Each row is a point on a landscape with many valleys, with its height.
A ball rolls from a point to whichever of its 2 nearest points has the largest drop for the distance, and stops where none of them is lower. Distance is the straight distance between rows; heights are no part of it.
z311 (h 649): 88 116 155 180 78 116 73 128 104 137 150 124 132 140 124 95 101 138 65 143 144 133 127 98 122 106 137 158 104 63
z729 (h 404): 78 150 112 93 136 69 170 98 146 110 107 114 167 120 121 110 143 171 200 108 106 137 157 106 107 117 155 83 138 129
z563 (h 276): 122 83 82 119 133 174 143 124 105 143 129 166 132 141 105 104 103 137 107 144 85 130 109 111 84 138 119 164 96 115
z716 (h 712): 141 117 116 111 106 186 96 169 102 134 133 160 135 150 125 118 87 65 120 145 124 172 76 145 164 143 138 104 137 109
z40 (h 94): 85 122 115 137 141 77 132 143 132 123 110 104 182 149 132 103 145 151 212 102 102 111 127 178 113 148 124 123 120 129
z395 (h 616): 47 127 148 153 125 94 102 126 93 169 153 100 152 160 132 75 121 132 137 112 126 114 94 185 110 130 125 95 174 142
z622 (h 453): 153 139 124 127 119 171 83 134 105 110 147 158 88 97 167 161 119 76 159 128 138 127 81 135 140 128 117 90 174 94
z774 (h 508): 129 134 125 142 100 113 136 146 131 157 132 144 129 173 154 117 155 164 122 127 111 81 135 108 84 144 67 169 78 124
z625 (h 675): 90 125 129 171 106 135 64 120 126 140 165 93 85 124 127 74 111 110 121 148 149 142 84 126 148 125 170 116 150 131
z55 (h 661): 131 139 117 147 123 121 88 161 123 102 118 151 140 186 150 144 154 112 212 119 147 92 119 131 118 152 102 118 150 105
z624 (h 285): 152 138 96 117 158 128 159 91 131 123 157 173 86 93 183 139 124 122 132 115 148 98 131 116 98 152 63 143 91 90
z889 (h 595): 158 103 122 173 107 124 131 115 119 137 190 110 87 95 122 114 123 129 90 167 156 132 124 106 132 145 139 159 61 88
z303 (h 115): 90 110 98 143 137 106 101 141 98 106 101 110 178 155 101 125 134 141 209 127 84 109 117 174 85 158 140 117 112 150
z126 (h 472): 136 105 128 130 113 134 134 152 144 156 127 98 129 152 118 148 149 135 81 124 117 113 145 99 130 139 111 157 88 175
z499 (h 346): 117 122 129 121 154 108 127 97 147 122 107 71 125 82 112 142 129 167 113 144 97 139 158 109 135 119 159 121 101 185
z903 (h 514): 172 108 133 102 136 90 134 134 134 131 95 93 149 186 115 140 153 134 132 147 134 168 169 111 146 89 155 136 82 151
z356 (h 287): 125 163 148 103 159 179 142 121 163 108 117 145 129 80 144 137 126 128 147 111 145 135 132 158 175 123 136 100 226 121
z984 (h 676): 133 158 148 142 137 54 102 122 110 92 127 84 93 149 145 158 153 110 198 116 182 125 126 160 164 114 130 92 104 118
z468 (h 247): 129 127 95 110 132 170 121 125 118 108 114 190 139 150 161 142 143 121 172 105 117 95 118 117 86 135 92 132 144 48
z657 (h 74): 89 126 138 172 118 117 104 147 130 117 99 128 145 129 116 123 109 141 147 125 96 104 136 120 85 145 162 140 105 117
z985 (h 627): 123 101 146 151 119 159 99 149 114 93 81 111 172 138 103 154 144 152 140 139 75 92 142 143 130 134 123 166 146 146
z720 (h 654): 123 155 146 145 128 93 104 163 139 118 132 122 131 157 131 141 120 99 161 101 162 116 117 137 121 134 139 94 135 111
z476 (h 208): 179 150 125 87 123 111 114 130 135 63 101 105 159 130 125 176 189 123 179 121 125 163 136 146 145 135 106 146 155 144
z449 (h 678): 113 117 146 107 106 134 115 128 104 140 119 148 135 155 106 86 104 143 75 141 112 162 142 59 114 78 143 148 147 99
z672 (h 465): 120 136 112 82 145 127 153 114 163 146 126 106 143 124 126 142 145 133 121 113 132 149 148 77 117 132 164 83 143 175
z849 (h 248): 131 135 134 148 130 101 114 144 121 91 87 94 124 145 119 168 155 101 205 150 120 124 140 91 128 132 158 103 107 97
z241 (h 546): 125 139 121 134 144 76 151 113 157 153 142 98 83 138 147 116 105 106 124 134 176 145 141 98 127 123 151 113 62 147
z654 (h 132): 107 126 106 84 141 132 149 102 103 129 124 106 198 133 76 112 178 136 174 150 70 154 136 138 90 131 125 103 152 168
z894 (h 407): 148 125 112 106 167 119 175 125 150 130 136 139 120 139 124 138 110 107 112 117 166 132 154 140 129 136 140 131 91 142
z295 (h 365): 108 147 125 104 130 89 118 101 126 114 124 58 156 116 116 125 151 159 160 136 98 156 133 105 104 100 147 103 139 178
z535 (h 166): 110 148 140 112 134 84 165 110 128 96 87 130 119 112 124 108 152 185 215 161 114 125 186 116 138 104 135 139 147 90
z493 (h 270): 105 125 111 127 129 110 69 116 120 134 111 54 166 113 99 132 127 138 111 130 81 135 129 149 111 126 167 115 134 191
z790 (h 167): 92 139 114 124 160 83 144 112 151 137 90 101 140 145 109 96 113 129 159 136 143 162 169 132 138 99 197 114 107 118
z81 (h 314): 169 128 129 102 154 149 169 141 149 127 118 159 134 131 119 154 117 99 98 112 182 146 139 203 192 140 129 149 130 143
z486 (h 758): 79 132 137 160 88 109 110 136 95 159 146 126 115 129 116 84 116 151 128 173 76 115 114 88 85 121 136 132 128 119
z184 (h 706): 108 116 116 131 150 125 111 114 155 176 155 96 123 130 141 107 116 126 98 123 165 137 113 192 149 139 139 123 113 195
z232 (h 282): 146 132 103 118 141 171 142 141 152 98 93 201 148 136 134 156 137 126 147 97 113 107 126 116 99 148 112 142 143 88
z947 (h 632): 97 117 132 139 101 129 95 134 125 169 169 125 120 136 143 85 107 124 92 113 124 113 81 106 87 129 101 114 155 143
z712 (h 277): 114 123 136 114 143 122 151 78 103 111 126 170 102 109 137 83 104 147 133 149 165 154 147 148 119 107 100 153 132 66
z979 (h 524): 135 143 135 119 149 73 143 120 157 139 159 83 89 137 145 144 121 116 109 113 175 140 130 94 141 126 117 104 95 175
z855 (h 642): 123 113 140 163 91 118 90 133 89 136 149 133 129 164 125 99 113 130 100 133 161 126 126 120 111 107 117 173 84 89
z652 (h 609): 71 117 127 153 128 133 112 124 100 170 152 110 137 128 125 65 96 125 139 136 119 150 85 192 113 131 148 109 172 137
z933 (h 221): 141 127 169 122 122 141 137 155 117 116 108 126 136 154 111 122 132 116 126 153 143 151 160 126 142 83 162 146 147 99
z51 (h 469): 153 122 125 110 124 145 95 164 128 144 145 150 137 158 136 132 109 80 86 112 162 149 104 142 145 135 123 130 149 154
z249 (h 634): 128 101 120 116 117 140 83 167 116 109 82 115 176 162 109 149 146 134 150 133 79 127 128 127 123 138 151 146 159 160
z867 (h 519): 135 84 95 110 146 139 162 125 133 142 141 128 128 134 105 102 118 129 138 158 121 144 134 167 129 147 132 145 88 168
z169 (h 160): 92 134 143 102 125 108 152 119 111 136 116 118 179 134 97 108 172 151 174 132 73 125 133 125 90 118 115 103 169 143
z11 (h 120): 112 97 100 149 120 107 110 164 116 141 136 151 165 180 124 100 88 119 136 105 134 116 104 158 84 164 134 138 85 123
z701 (h 665): 146 150 123 137 129 71 107 158 98 115 122 161 122 194 147 144 154 95 217 117 161 103 124 156 121 138 92 130 135 82
z346 (h 572): 108 118 103 170 135 174 82 111 132 118 171 128 107 57 128 117 68 104 127 111 144 119 82 155 126 148 140 121 116 88
z195 (h 583): 139 119 124 153 84 141 113 117 103 127 155 124 97 63 138 116 114 140 81 154 127 116 130 35 144 120 99 146 112 51
z953 (h 565): 196 117 101 150 97 165 111 140 79 126 133 145 111 135 157 198 148 86 149 134 107 89 89 147 137 148 125 128 123 69
z717 (h 505): 144 114 105 150 141 140 125 132 139 127 159 148 102 118 138 135 84 109 99 101 150 128 101 131 123 159 123 132 69 113
z471 (h 710): 188 113 133 138 116 188 86 140 114 134 172 167 117 87 128 152 134 122 80 126 151 111 116 178 148 146 100 157 119 126
z678 (h 709): 112 128 133 116 129 167 143 110 110 133 133 169 108 110 125 90 118 145 103 161 108 134 138 107 106 105 110 145 166 100
z170 (h 306): 143 142 117 107 141 114 74 110 132 117 96 58 160 111 115 129 160 126 100 120 96 171 120 126 127 100 170 109 154 202
z205 (h 188): 144 148 119 86 146 126 111 136 153 78 108 102 163 100 125 172 167 134 167 113 120 133 134 135 147 124 96 122 183 155
z517 (h 355): 112 130 131 101 158 120 164 94 143 118 123 163 139 114 147 122 94 121 90 78 177 122 149 132 135 120 108 127 90 62
z747 (h 427): 180 131 152 142 100 103 150 129 110 122 139 101 65 154 147 191 135 133 110 148 164 143 113 168 194 106 178 106 107 128
z337 (h 727): 159 97 118 134 125 193 91 147 114 123 167 153 118 83 123 106 112 111 114 148 150 127 99 199 148 161 115 141 132 117
z623 (h 549): 154 124 135 157 79 136 124 122 108 146 143 146 105 95 158 134 145 145 71 154 135 100 151 59 110 121 73 173 103 74
z570 (h 156): 118 133 132 111 144 106 153 116 141 172 94 136 158 143 115 98 130 157 75 103 108 121 150 140 133 111 156 123 127 146
z385 (h 147): 107 106 99 106 137 123 119 127 93 105 103 98 174 136 95 128 162 141 195 146 58 143 117 164 87 143 132 120 140 176
z338 (h 532): 176 126 111 98 138 93 124 119 127 89 100 64 151 138 111 136 157 119 156 155 140 176 143 115 132 102 149 133 93 160
z661 (h 390): 129 172 158 142 117 125 91 136 146 106 143 162 91 96 172 160 115 107 123 84 169 103 98 119 138 132 108 87 144 53
z46 (h 187): 95 129 156 119 111 116 153 123 121 166 144 126 143 114 112 90 146 147 130 136 87 126 132 112 87 117 110 99 173 144
z699 (h 253): 161 126 140 111 147 156 130 136 136 109 84 115 140 119 107 147 142 120 123 141 127 151 166 122 173 97 173 138 139 144
z547 (h 690): 122 138 154 137 152 71 108 104 148 122 113 75 118 124 123 115 131 128 130 127 167 151 157 159 175 106 164 121 116 153
z568 (h 322): 105 127 141 122 145 103 158 92 136 129 132 147 103 99 144 104 103 137 112 120 189 146 145 111 125 107 121 133 99 55
z996 (h 699): 134 119 118 131 103 195 74 161 86 127 156 138 112 120 115 104 103 78 156 174 124 156 81 145 162 131 157 119 176 124
z264 (h 693): 84 107 121 111 116 134 139 111 101 136 146 150 106 124 114 69 94 137 104 153 102 159 123 80 93 83 125 134 143 109
z674 (h 102): 85 156 124 144 114 125 128 136 144 109 87 116 113 119 118 109 113 126 174 141 98 152 146 68 100 123 200 119 112 89
z412 (h 101): 102 110 109 171 120 97 84 162 114 129 136 145 145 176 144 100 107 140 154 101 135 86 112 156 69 166 111 146 65 97
z316 (h 70): 129 114 141 127 111 119 175 129 145 165 167 133 127 117 124 107 140 165 83 125 140 106 140 175 124 141 70 151 123 187
z141 (h 718): 122 121 122 133 149 147 119 116 132 152 173 117 95 108 150 101 111 102 120 120 188 155 99 203 180 145 125 117 149 169
z956 (h 57): 117 140 130 131 161 108 137 130 163 122 141 149 129 120 155 139 126 140 121 93 130 96 130 164 133 158 99 135 127 159
z542 (h 124): 112 137 152 122 136 97 167 121 156 133 109 154 153 120 119 105 115 168 89 104 119 115 161 148 124 125 125 160 113 121
z706 (h 439): 116 132 108 83 122 127 147 115 146 140 99 111 166 125 97 148 163 145 137 108 108 148 146 73 110 108 175 89 176 150
z23 (h 692): 132 137 154 151 111 144 96 148 121 115 124 162 144 126 121 116 114 140 102 114 139 119 136 166 132 118 117 157 153 114
z289 (h 628): 139 115 132 151 118 132 135 123 112 135 155 133 95 129 123 102 118 124 108 157 157 140 120 118 131 112 122 153 110 106
z490 (h 486): 126 144 165 125 121 154 104 131 148 122 161 154 117 131 151 169 109 106 55 75 163 130 104 117 135 109 77 113 142 104
z598 (h 551): 123 100 98 118 158 146 189 115 133 157 141 149 148 114 118 116 113 127 119 132 85 133 101 171 102 169 133 126 114 174
z54 (h 157): 102 127 101 125 164 102 182 116 161 129 135 137 116 108 144 95 109 136 164 124 133 129 131 148 93 164 126 106 86 136
z829 (h 216): 86 155 177 134 117 119 130 115 144 162 149 108 136 88 122 122 150 146 93 112 105 109 124 127 114 124 108 103 181 162
z86 (h 220): 103 123 146 124 128 87 117 120 123 160 137 86 166 131 105 122 159 159 90 128 90 113 132 132 126 112 107 115 135 192
z281 (h 191): 123 122 123 95 136 110 131 129 118 188 110 118 171 160 96 120 146 141 69 109 103 126 140 129 142 132 121 111 150 192
z481 (h 553): 168 109 107 70 120 106 151 112 116 115 111 84 152 145 124 134 173 133 152 169 130 189 148 117 119 105 111 139 130 183
z664 (h 148): 91 95 104 136 134 118 150 131 112 127 113 169 180 167 119 93 98 141 145 97 99 105 89 171 69 163 122 135 101 100
z564 (h 641): 121 110 119 130 132 128 90 175 131 125 112 122 161 183 117 166 139 104 143 116 114 111 132 126 122 156 134 129 121 157
z502 (h 540): 111 99 86 164 136 145 91 110 143 121 182 125 117 77 128 121 75 118 95 101 156 128 95 140 112 164 156 116 59 84
z583 (h 494): 171 121 138 139 138 154 157 114 151 144 160 129 71 89 136 140 104 119 83 131 159 126 125 114 145 138 126 138 96 154
z602 (h 552): 153 121 131 169 118 165 132 111 145 131 167 121 90 63 130 132 118 142 84 151 136 119 129 113 141 159 135 163 81 105
z487 (h 206): 108 158 139 136 149 79 190 102 141 109 106 139 119 95 126 85 129 171 169 149 139 133 168 122 120 124 154 144 123 98
z156 (h 657): 97 149 159 164 80 132 64 120 100 124 130 130 130 115 110 97 110 127 80 143 139 147 117 81 139 88 156 153 143 57
z872 (h 137): 100 147 113 106 130 99 153 125 157 129 91 103 137 134 123 104 133 141 167 136 126 157 172 73 123 106 203 93 106 107
z639 (h 471): 136 158 161 132 108 139 93 136 125 123 143 153 114 132 139 166 101 78 59 93 172 146 89 125 159 82 116 96 148 81
z396 (h 265): 104 156 160 117 148 153 155 124 166 124 124 133 152 70 133 132 125 159 113 93 117 112 122 171 163 125 128 99 214 137
z525 (h 411): 172 121 135 131 101 132 158 138 110 136 151 132 100 151 138 156 108 79 68 128 154 165 98 92 158 91 153 118 91 116
z463 (h 543): 92 140 122 130 158 123 147 90 163 158 138 96 84 86 140 92 83 127 116 141 133 155 110 117 123 134 180 93 115 153
z734 (h 334): 104 157 148 143 128 152 98 133 153 106 113 132 114 95 145 131 116 129 157 120 117 111 129 84 112 117 144 105 174 95
z344 (h 751): 89 124 148 160 90 134 110 128 107 166 142 107 126 108 118 93 126 146 80 151 83 125 120 67 104 95 128 142 139 132
z4 (h 163): 131 138 128 124 145 136 117 136 130 78 102 121 149 114 108 153 151 161 184 118 120 117 148 170 158 124 116 139 171 127
z24 (h 726): 172 101 107 109 88 178 133 157 81 121 128 163 113 150 118 143 109 62 123 161 121 177 93 113 159 135 157 116 139 121
z448 (h 461): 148 136 107 115 158 112 153 133 139 116 144 124 106 151 153 156 150 120 170 124 157 99 123 121 118 149 84 114 100 167
z948 (h 765): 116 127 132 158 93 111 110 128 112 142 133 121 108 141 135 87 142 145 172 180 91 105 134 88 98 121 99 157 105 126
z26 (h 135): 104 132 140 123 142 107 129 119 136 105 95 123 131 124 117 122 152 175 193 126 104 103 166 131 118 129 124 131 157 109
z616 (h 617): 134 107 150 125 122 166 143 129 120 117 96 117 152 125 105 140 156 163 132 174 88 120 161 133 130 129 125 164 154 164
z464 (h 418): 157 167 154 150 99 146 87 127 106 98 137 152 85 101 151 161 126 98 122 119 159 117 78 133 160 106 130 90 150 63
z97 (h 197): 147 122 128 124 134 137 155 111 130 118 140 119 123 117 119 128 169 173 131 155 114 92 158 145 141 135 71 170 113 173
z708 (h 574): 87 126 121 143 150 127 126 113 143 136 133 93 122 108 124 104 110 124 137 139 116 144 115 152 131 150 167 96 130 159
z140 (h 241): 98 124 136 132 142 86 100 107 111 161 118 66 190 108 98 111 153 155 112 120 78 142 123 164 126 110 124 100 155 193
z138 (h 345): 106 68 80 90 162 189 152 121 115 134 128 177 137 152 124 125 81 111 104 125 121 142 102 104 110 136 119 135 109 98
z550 (h 240): 109 144 146 117 137 100 173 109 107 110 111 155 127 121 133 61 120 161 153 169 140 151 171 148 113 99 141 160 121 73
z679 (h 387): 91 147 127 98 147 79 146 89 149 119 120 85 120 110 137 105 145 166 195 134 112 163 159 106 108 104 157 94 121 153
z102 (h 685): 112 108 150 149 82 158 85 143 113 122 110 142 160 123 114 127 102 129 88 111 126 111 119 129 123 109 136 156 139 77
z438 (h 489): 158 90 121 153 105 130 120 156 123 134 97 68 134 169 111 152 140 109 109 145 109 126 158 81 139 123 140 142 91 161
z736 (h 594): 84 113 130 138 144 152 122 107 113 166 141 95 130 95 105 96 111 134 131 141 107 139 97 190 132 147 160 95 167 182
z713 (h 362): 159 126 153 149 82 102 156 133 115 139 127 96 86 168 141 150 122 98 88 153 150 155 118 85 156 90 166 111 113 105
z319 (h 209): 133 125 89 121 144 150 116 133 127 128 127 179 142 137 156 136 118 129 157 93 95 65 106 147 76 167 62 134 146 86
z377 (h 525): 142 139 130 161 94 101 134 137 121 140 137 142 106 118 163 129 153 153 94 137 128 91 133 70 101 141 70 160 74 116
z188 (h 136): 151 134 138 123 131 141 181 107 129 146 160 150 112 99 140 106 146 181 103 142 113 95 137 131 113 142 54 166 119 158
z976 (h 108): 94 124 123 138 155 83 185 111 131 155 143 120 145 127 155 89 104 154 180 98 116 111 103 173 89 165 116 96 111 134
z411 (h 660): 107 125 117 173 93 115 77 135 107 135 172 101 94 137 125 89 99 89 117 136 155 146 76 81 133 106 133 113 128 102
z805 (h 177): 92 118 114 135 129 145 134 123 117 129 129 178 170 142 140 100 121 158 138 108 97 89 104 175 80 161 74 145 131 90
z806 (h 339): 120 157 107 98 137 78 96 87 137 134 96 65 171 113 104 108 152 147 135 111 83 165 115 114 105 93 176 77 156 177
z824 (h 378): 133 145 117 111 163 96 183 116 161 138 124 154 136 139 146 110 101 131 101 84 167 145 147 123 126 123 134 121 112 105
z462 (h 243): 149 136 153 128 128 158 157 107 116 118 129 140 100 109 122 108 150 161 144 156 137 113 160 162 136 113 102 176 134 135
z882 (h 201): 116 114 118 126 110 176 161 110 129 133 109 162 128 118 108 118 126 153 115 144 53 121 128 92 84 123 139 153 102 123
z599 (h 483): 124 106 108 112 130 96 152 125 139 142 149 108 129 169 138 124 154 142 164 139 127 126 137 134 104 140 78 127 117 178
z287 (h 186): 119 130 131 103 113 153 144 144 153 139 95 153 183 157 97 162 155 147 123 109 71 111 149 90 105 129 152 132 158 133
z59 (h 403): 129 136 142 115 132 127 151 110 142 131 111 76 97 100 127 144 143 152 117 163 109 149 159 50 135 103 140 128 109 167
z579 (h 318): 143 159 160 146 110 95 148 129 116 122 110 126 93 141 130 145 116 106 117 127 154 138 122 96 150 108 181 119 88 72
z891 (h 600): 120 118 139 86 129 139 154 112 114 148 132 133 143 130 110 121 169 163 142 168 98 133 142 136 139 127 103 129 162 179
z931 (h 310): 150 151 152 132 157 109 145 107 142 87 124 107 99 91 131 151 137 127 158 125 163 125 145 194 185 122 124 116 127 129
z182 (h 593): 127 120 116 129 149 165 175 114 151 152 156 126 110 71 117 132 103 149 104 137 112 119 119 147 112 163 142 135 110 182
z628 (h 446): 141 108 130 120 126 134 143 129 143 133 126 94 123 125 138 161 157 153 108 153 101 116 158 68 126 130 103 133 104 174
z334 (h 107): 109 129 135 181 117 128 103 149 120 102 89 130 127 124 126 120 109 124 173 154 103 116 125 84 104 138 183 136 129 79
z202 (h 677): 104 152 155 139 102 142 80 149 131 115 90 151 155 122 131 138 96 125 71 91 129 113 135 76 127 91 150 134 162 74
z444 (h 462): 159 96 84 139 142 163 124 113 103 132 165 169 84 95 145 156 99 91 117 111 146 128 96 131 121 159 112 128 72 82
z92 (h 311): 112 166 153 135 138 163 92 133 141 97 106 138 119 82 134 123 129 135 154 122 121 128 123 138 143 111 158 104 208 108
z509 (h 228): 152 128 129 119 132 109 111 140 117 74 106 108 139 159 126 169 169 103 196 130 136 141 145 125 136 124 136 119 147 119
z357 (h 364): 127 178 147 128 138 142 118 113 161 98 128 148 101 84 157 143 106 106 130 99 152 119 110 77 132 124 129 96 163 72
z752 (h 266): 161 111 133 96 141 177 146 157 141 116 81 160 164 131 120 173 148 120 102 135 113 134 152 160 172 154 125 161 133 157
z858 (h 128): 123 123 126 124 120 175 152 143 146 119 82 173 155 119 113 151 132 147 110 115 58 117 127 68 84 122 157 145 130 97
z584 (h 309): 148 134 130 140 120 169 117 155 149 86 79 153 154 132 133 179 144 137 150 106 84 84 134 115 104 158 131 149 146 104
z839 (h 267): 123 148 154 148 112 83 113 144 141 94 89 89 129 138 125 167 140 109 160 125 128 135 149 67 122 108 172 98 121 105
z539 (h 592): 121 134 139 141 117 140 136 97 150 126 160 122 104 63 128 115 115 159 108 145 121 102 133 130 128 158 137 147 117 149
z684 (h 242): 103 155 167 116 141 129 139 102 158 142 127 106 166 69 112 136 154 149 92 95 92 112 127 158 145 118 103 91 208 168
z266 (h 416): 103 144 135 92 132 103 156 106 148 113 90 107 171 129 101 120 148 173 164 115 99 138 171 101 121 86 168 102 160 129
z965 (h 214): 142 144 107 134 163 103 168 102 147 123 134 155 91 109 166 118 111 119 179 112 161 110 133 144 97 155 113 136 86 96
z971 (h 443): 165 121 130 109 161 135 179 116 164 148 153 131 89 112 126 138 129 103 95 133 166 132 141 162 149 145 116 134 87 183
z896 (h 95): 77 130 127 173 116 74 98 158 132 118 94 140 168 148 134 103 110 146 160 106 104 93 129 157 83 160 132 149 87 99
z765 (h 688): 99 122 108 138 111 160 73 144 101 131 167 113 116 148 117 87 105 93 142 164 135 158 88 152 146 139 149 112 174 146
z823 (h 288): 139 154 162 145 106 78 141 150 138 126 86 115 137 173 120 154 121 110 121 129 160 139 161 82 151 93 178 121 115 101
z681 (h 328): 172 145 147 131 148 131 145 130 141 91 146 129 113 86 139 176 126 121 139 102 179 126 144 200 206 133 104 134 141 154
z368 (h 78): 79 122 121 139 141 67 165 143 135 154 133 118 169 160 142 107 141 152 176 85 108 100 106 183 105 162 89 125 123 135
z609 (h 738): 115 104 148 141 92 152 120 119 103 156 172 143 114 100 115 101 103 168 55 159 96 119 125 80 110 111 94 161 116 111
z280 (h 739): 165 105 121 142 96 161 132 153 97 133 137 146 123 170 105 134 121 83 130 142 132 162 118 97 147 128 147 145 126 115
z593 (h 622): 65 137 152 155 93 113 81 134 97 177 166 110 128 148 107 86 117 127 105 115 108 123 81 132 100 112 117 99 181 140
z105 (h 451): 157 139 138 125 120 141 103 149 115 133 150 148 104 150 134 153 107 77 76 117 158 146 103 117 164 121 138 100 134 118
z556 (h 20): 126 116 124 139 142 106 155 129 166 137 165 133 133 110 135 127 111 155 105 94 156 89 131 182 138 166 79 162 102 155
z127 (h 279): 145 135 135 119 152 119 173 102 139 96 119 135 110 96 121 123 143 149 164 148 146 133 171 161 169 123 115 153 136 137
z853 (h 294): 155 118 120 96 172 118 136 110 148 114 83 78 151 111 104 143 143 144 107 136 113 146 170 140 161 107 156 145 117 182
z427 (h 648): 152 115 98 124 124 153 116 158 137 111 109 132 141 181 125 189 157 107 162 102 115 95 116 103 125 183 104 140 108 156
z148 (h 363): 173 147 96 112 150 147 165 97 134 133 154 168 69 111 181 137 149 117 160 149 143 102 120 117 112 152 73 135 124 129
z230 (h 529): 196 131 73 138 106 184 106 139 75 120 142 163 89 130 164 171 132 62 163 147 100 117 87 115 136 137 113 125 159 66
z101 (h 341): 184 138 145 122 137 165 152 128 139 109 146 147 102 100 134 175 125 100 102 121 164 124 130 183 183 133 136 127 127 153
z336 (h 669): 143 160 130 134 136 69 119 146 112 107 125 139 107 158 152 130 136 102 204 103 175 114 120 172 150 133 125 98 134 92
z868 (h 570): 96 144 114 140 141 102 139 100 152 152 150 111 80 112 139 89 76 106 105 134 158 161 118 94 117 120 164 114 79 123
z998 (h 219): 131 127 138 87 122 173 136 159 142 139 95 176 183 157 110 152 167 150 94 112 79 115 146 117 138 124 110 151 191 146
z417 (h 500): 114 104 121 117 142 109 165 129 128 141 130 137 134 170 125 90 128 141 152 163 114 136 150 148 120 129 127 148 102 153
z592 (h 646): 84 143 132 150 94 113 81 142 132 149 166 101 79 148 144 111 109 110 131 130 138 124 86 65 97 126 112 109 151 139
z469 (h 577): 146 127 125 81 138 120 150 99 121 123 137 95 116 123 130 133 164 164 146 170 137 153 163 114 145 104 87 142 145 186
z840 (h 696): 117 129 126 122 159 85 114 114 151 140 120 84 137 148 130 129 119 128 107 100 164 130 144 164 155 123 132 126 112 176
z93 (h 647): 132 134 131 136 141 142 81 161 124 111 118 105 132 153 119 162 126 100 144 106 132 116 123 129 139 132 154 108 149 144
z47 (h 698): 172 132 129 131 123 171 110 145 118 104 145 164 134 112 131 137 139 126 108 104 144 108 129 185 152 138 91 173 149 117
z450 (h 618): 193 113 143 158 76 159 108 172 114 123 129 149 118 144 163 197 145 87 72 103 143 90 87 109 140 127 101 132 119 90
z104 (h 501): 167 97 125 128 116 106 131 165 113 127 87 82 155 199 104 157 159 98 106 157 134 146 167 106 150 109 156 141 76 151
z314 (h 487): 174 122 94 128 115 213 86 143 98 117 147 167 101 91 145 142 109 78 163 152 118 125 86 135 148 148 102 122 159 96
z504 (h 244): 161 127 146 99 111 191 120 176 136 123 96 165 174 150 125 170 147 120 91 122 115 113 142 157 168 138 111 170 181 152
z379 (h 426): 173 137 111 92 155 124 187 119 150 124 153 167 87 141 160 149 151 123 153 119 170 115 122 119 138 144 75 118 128 144
z437 (h 596): 200 113 113 162 96 152 102 157 104 139 161 159 107 145 140 169 142 97 112 118 141 92 102 139 134 150 107 139 101 103
z414 (h 723): 100 92 136 133 123 173 116 111 96 146 148 156 129 97 111 103 103 165 73 137 108 136 128 134 119 115 112 141 147 91
z714 (h 499): 123 135 112 111 148 138 167 119 158 158 136 122 101 118 128 112 103 127 114 134 118 158 136 76 123 122 174 93 136 159
z145 (h 668): 76 120 138 129 105 132 84 131 105 125 101 150 147 138 109 95 92 131 79 121 113 136 132 61 115 81 154 133 156 62
z34 (h 655): 157 139 98 125 120 138 121 152 130 126 108 142 146 197 150 169 172 114 183 117 135 103 128 95 114 168 93 132 133 113
z733 (h 292): 178 129 115 86 150 166 140 157 140 126 92 170 156 139 97 150 123 96 87 121 142 150 156 168 190 142 164 133 136 151
z267 (h 485): 158 126 128 110 142 120 121 154 132 159 148 122 124 174 140 149 133 88 76 113 168 144 132 135 156 139 120 125 110 187
z347 (h 194): 130 139 142 123 149 114 141 124 128 128 93 139 140 166 96 80 121 124 151 151 151 161 164 147 145 101 189 143 125 110
z293 (h 502): 146 132 138 113 137 99 121 134 134 157 168 105 85 143 142 149 135 90 102 133 198 151 127 137 158 123 107 116 112 181
z372 (h 406): 133 89 92 108 150 182 138 110 113 117 143 178 114 125 139 159 99 91 91 115 146 142 104 121 126 146 93 113 99 73
z898 (h 92): 117 138 132 129 140 113 156 117 149 121 124 164 143 123 151 123 127 154 132 88 122 96 137 139 99 132 102 150 137 116
z223 (h 380): 170 138 143 127 132 125 151 118 130 124 155 143 73 118 136 178 134 105 111 141 176 145 120 155 189 118 141 97 115 140
z70 (h 497): 115 133 128 114 112 108 151 142 130 145 125 116 147 184 134 147 178 156 143 123 108 105 147 97 93 139 54 140 102 165
z836 (h 682): 145 146 161 135 139 54 120 105 127 101 118 66 119 137 132 167 143 126 148 132 165 148 152 132 159 107 140 114 103 142
z135 (h 728): 139 127 132 144 134 165 110 126 123 138 158 126 114 96 122 100 112 110 114 143 161 143 108 198 157 132 137 134 153 140

For each start below, name the point where the ball stops.
z747 -> z26
z996 -> z463
z583 -> z26
z714 -> z556
z223 -> z556
z232 -> z657
z493 -> z556
z525 -> z26
z985 -> z674
z126 -> z674
z450 -> z654

Call two points neighbours if one is among the 2 nearest of the other. Go from one point of each pair to the other, from neighbour to neighbour, staying as low as possible. Name the highest point that can't be avoided.
z674 / z657 -> z334
z858 / z556 -> z101
z105 / z368 -> z182
z556 / z26 -> z747
z368 / z654 -> z385
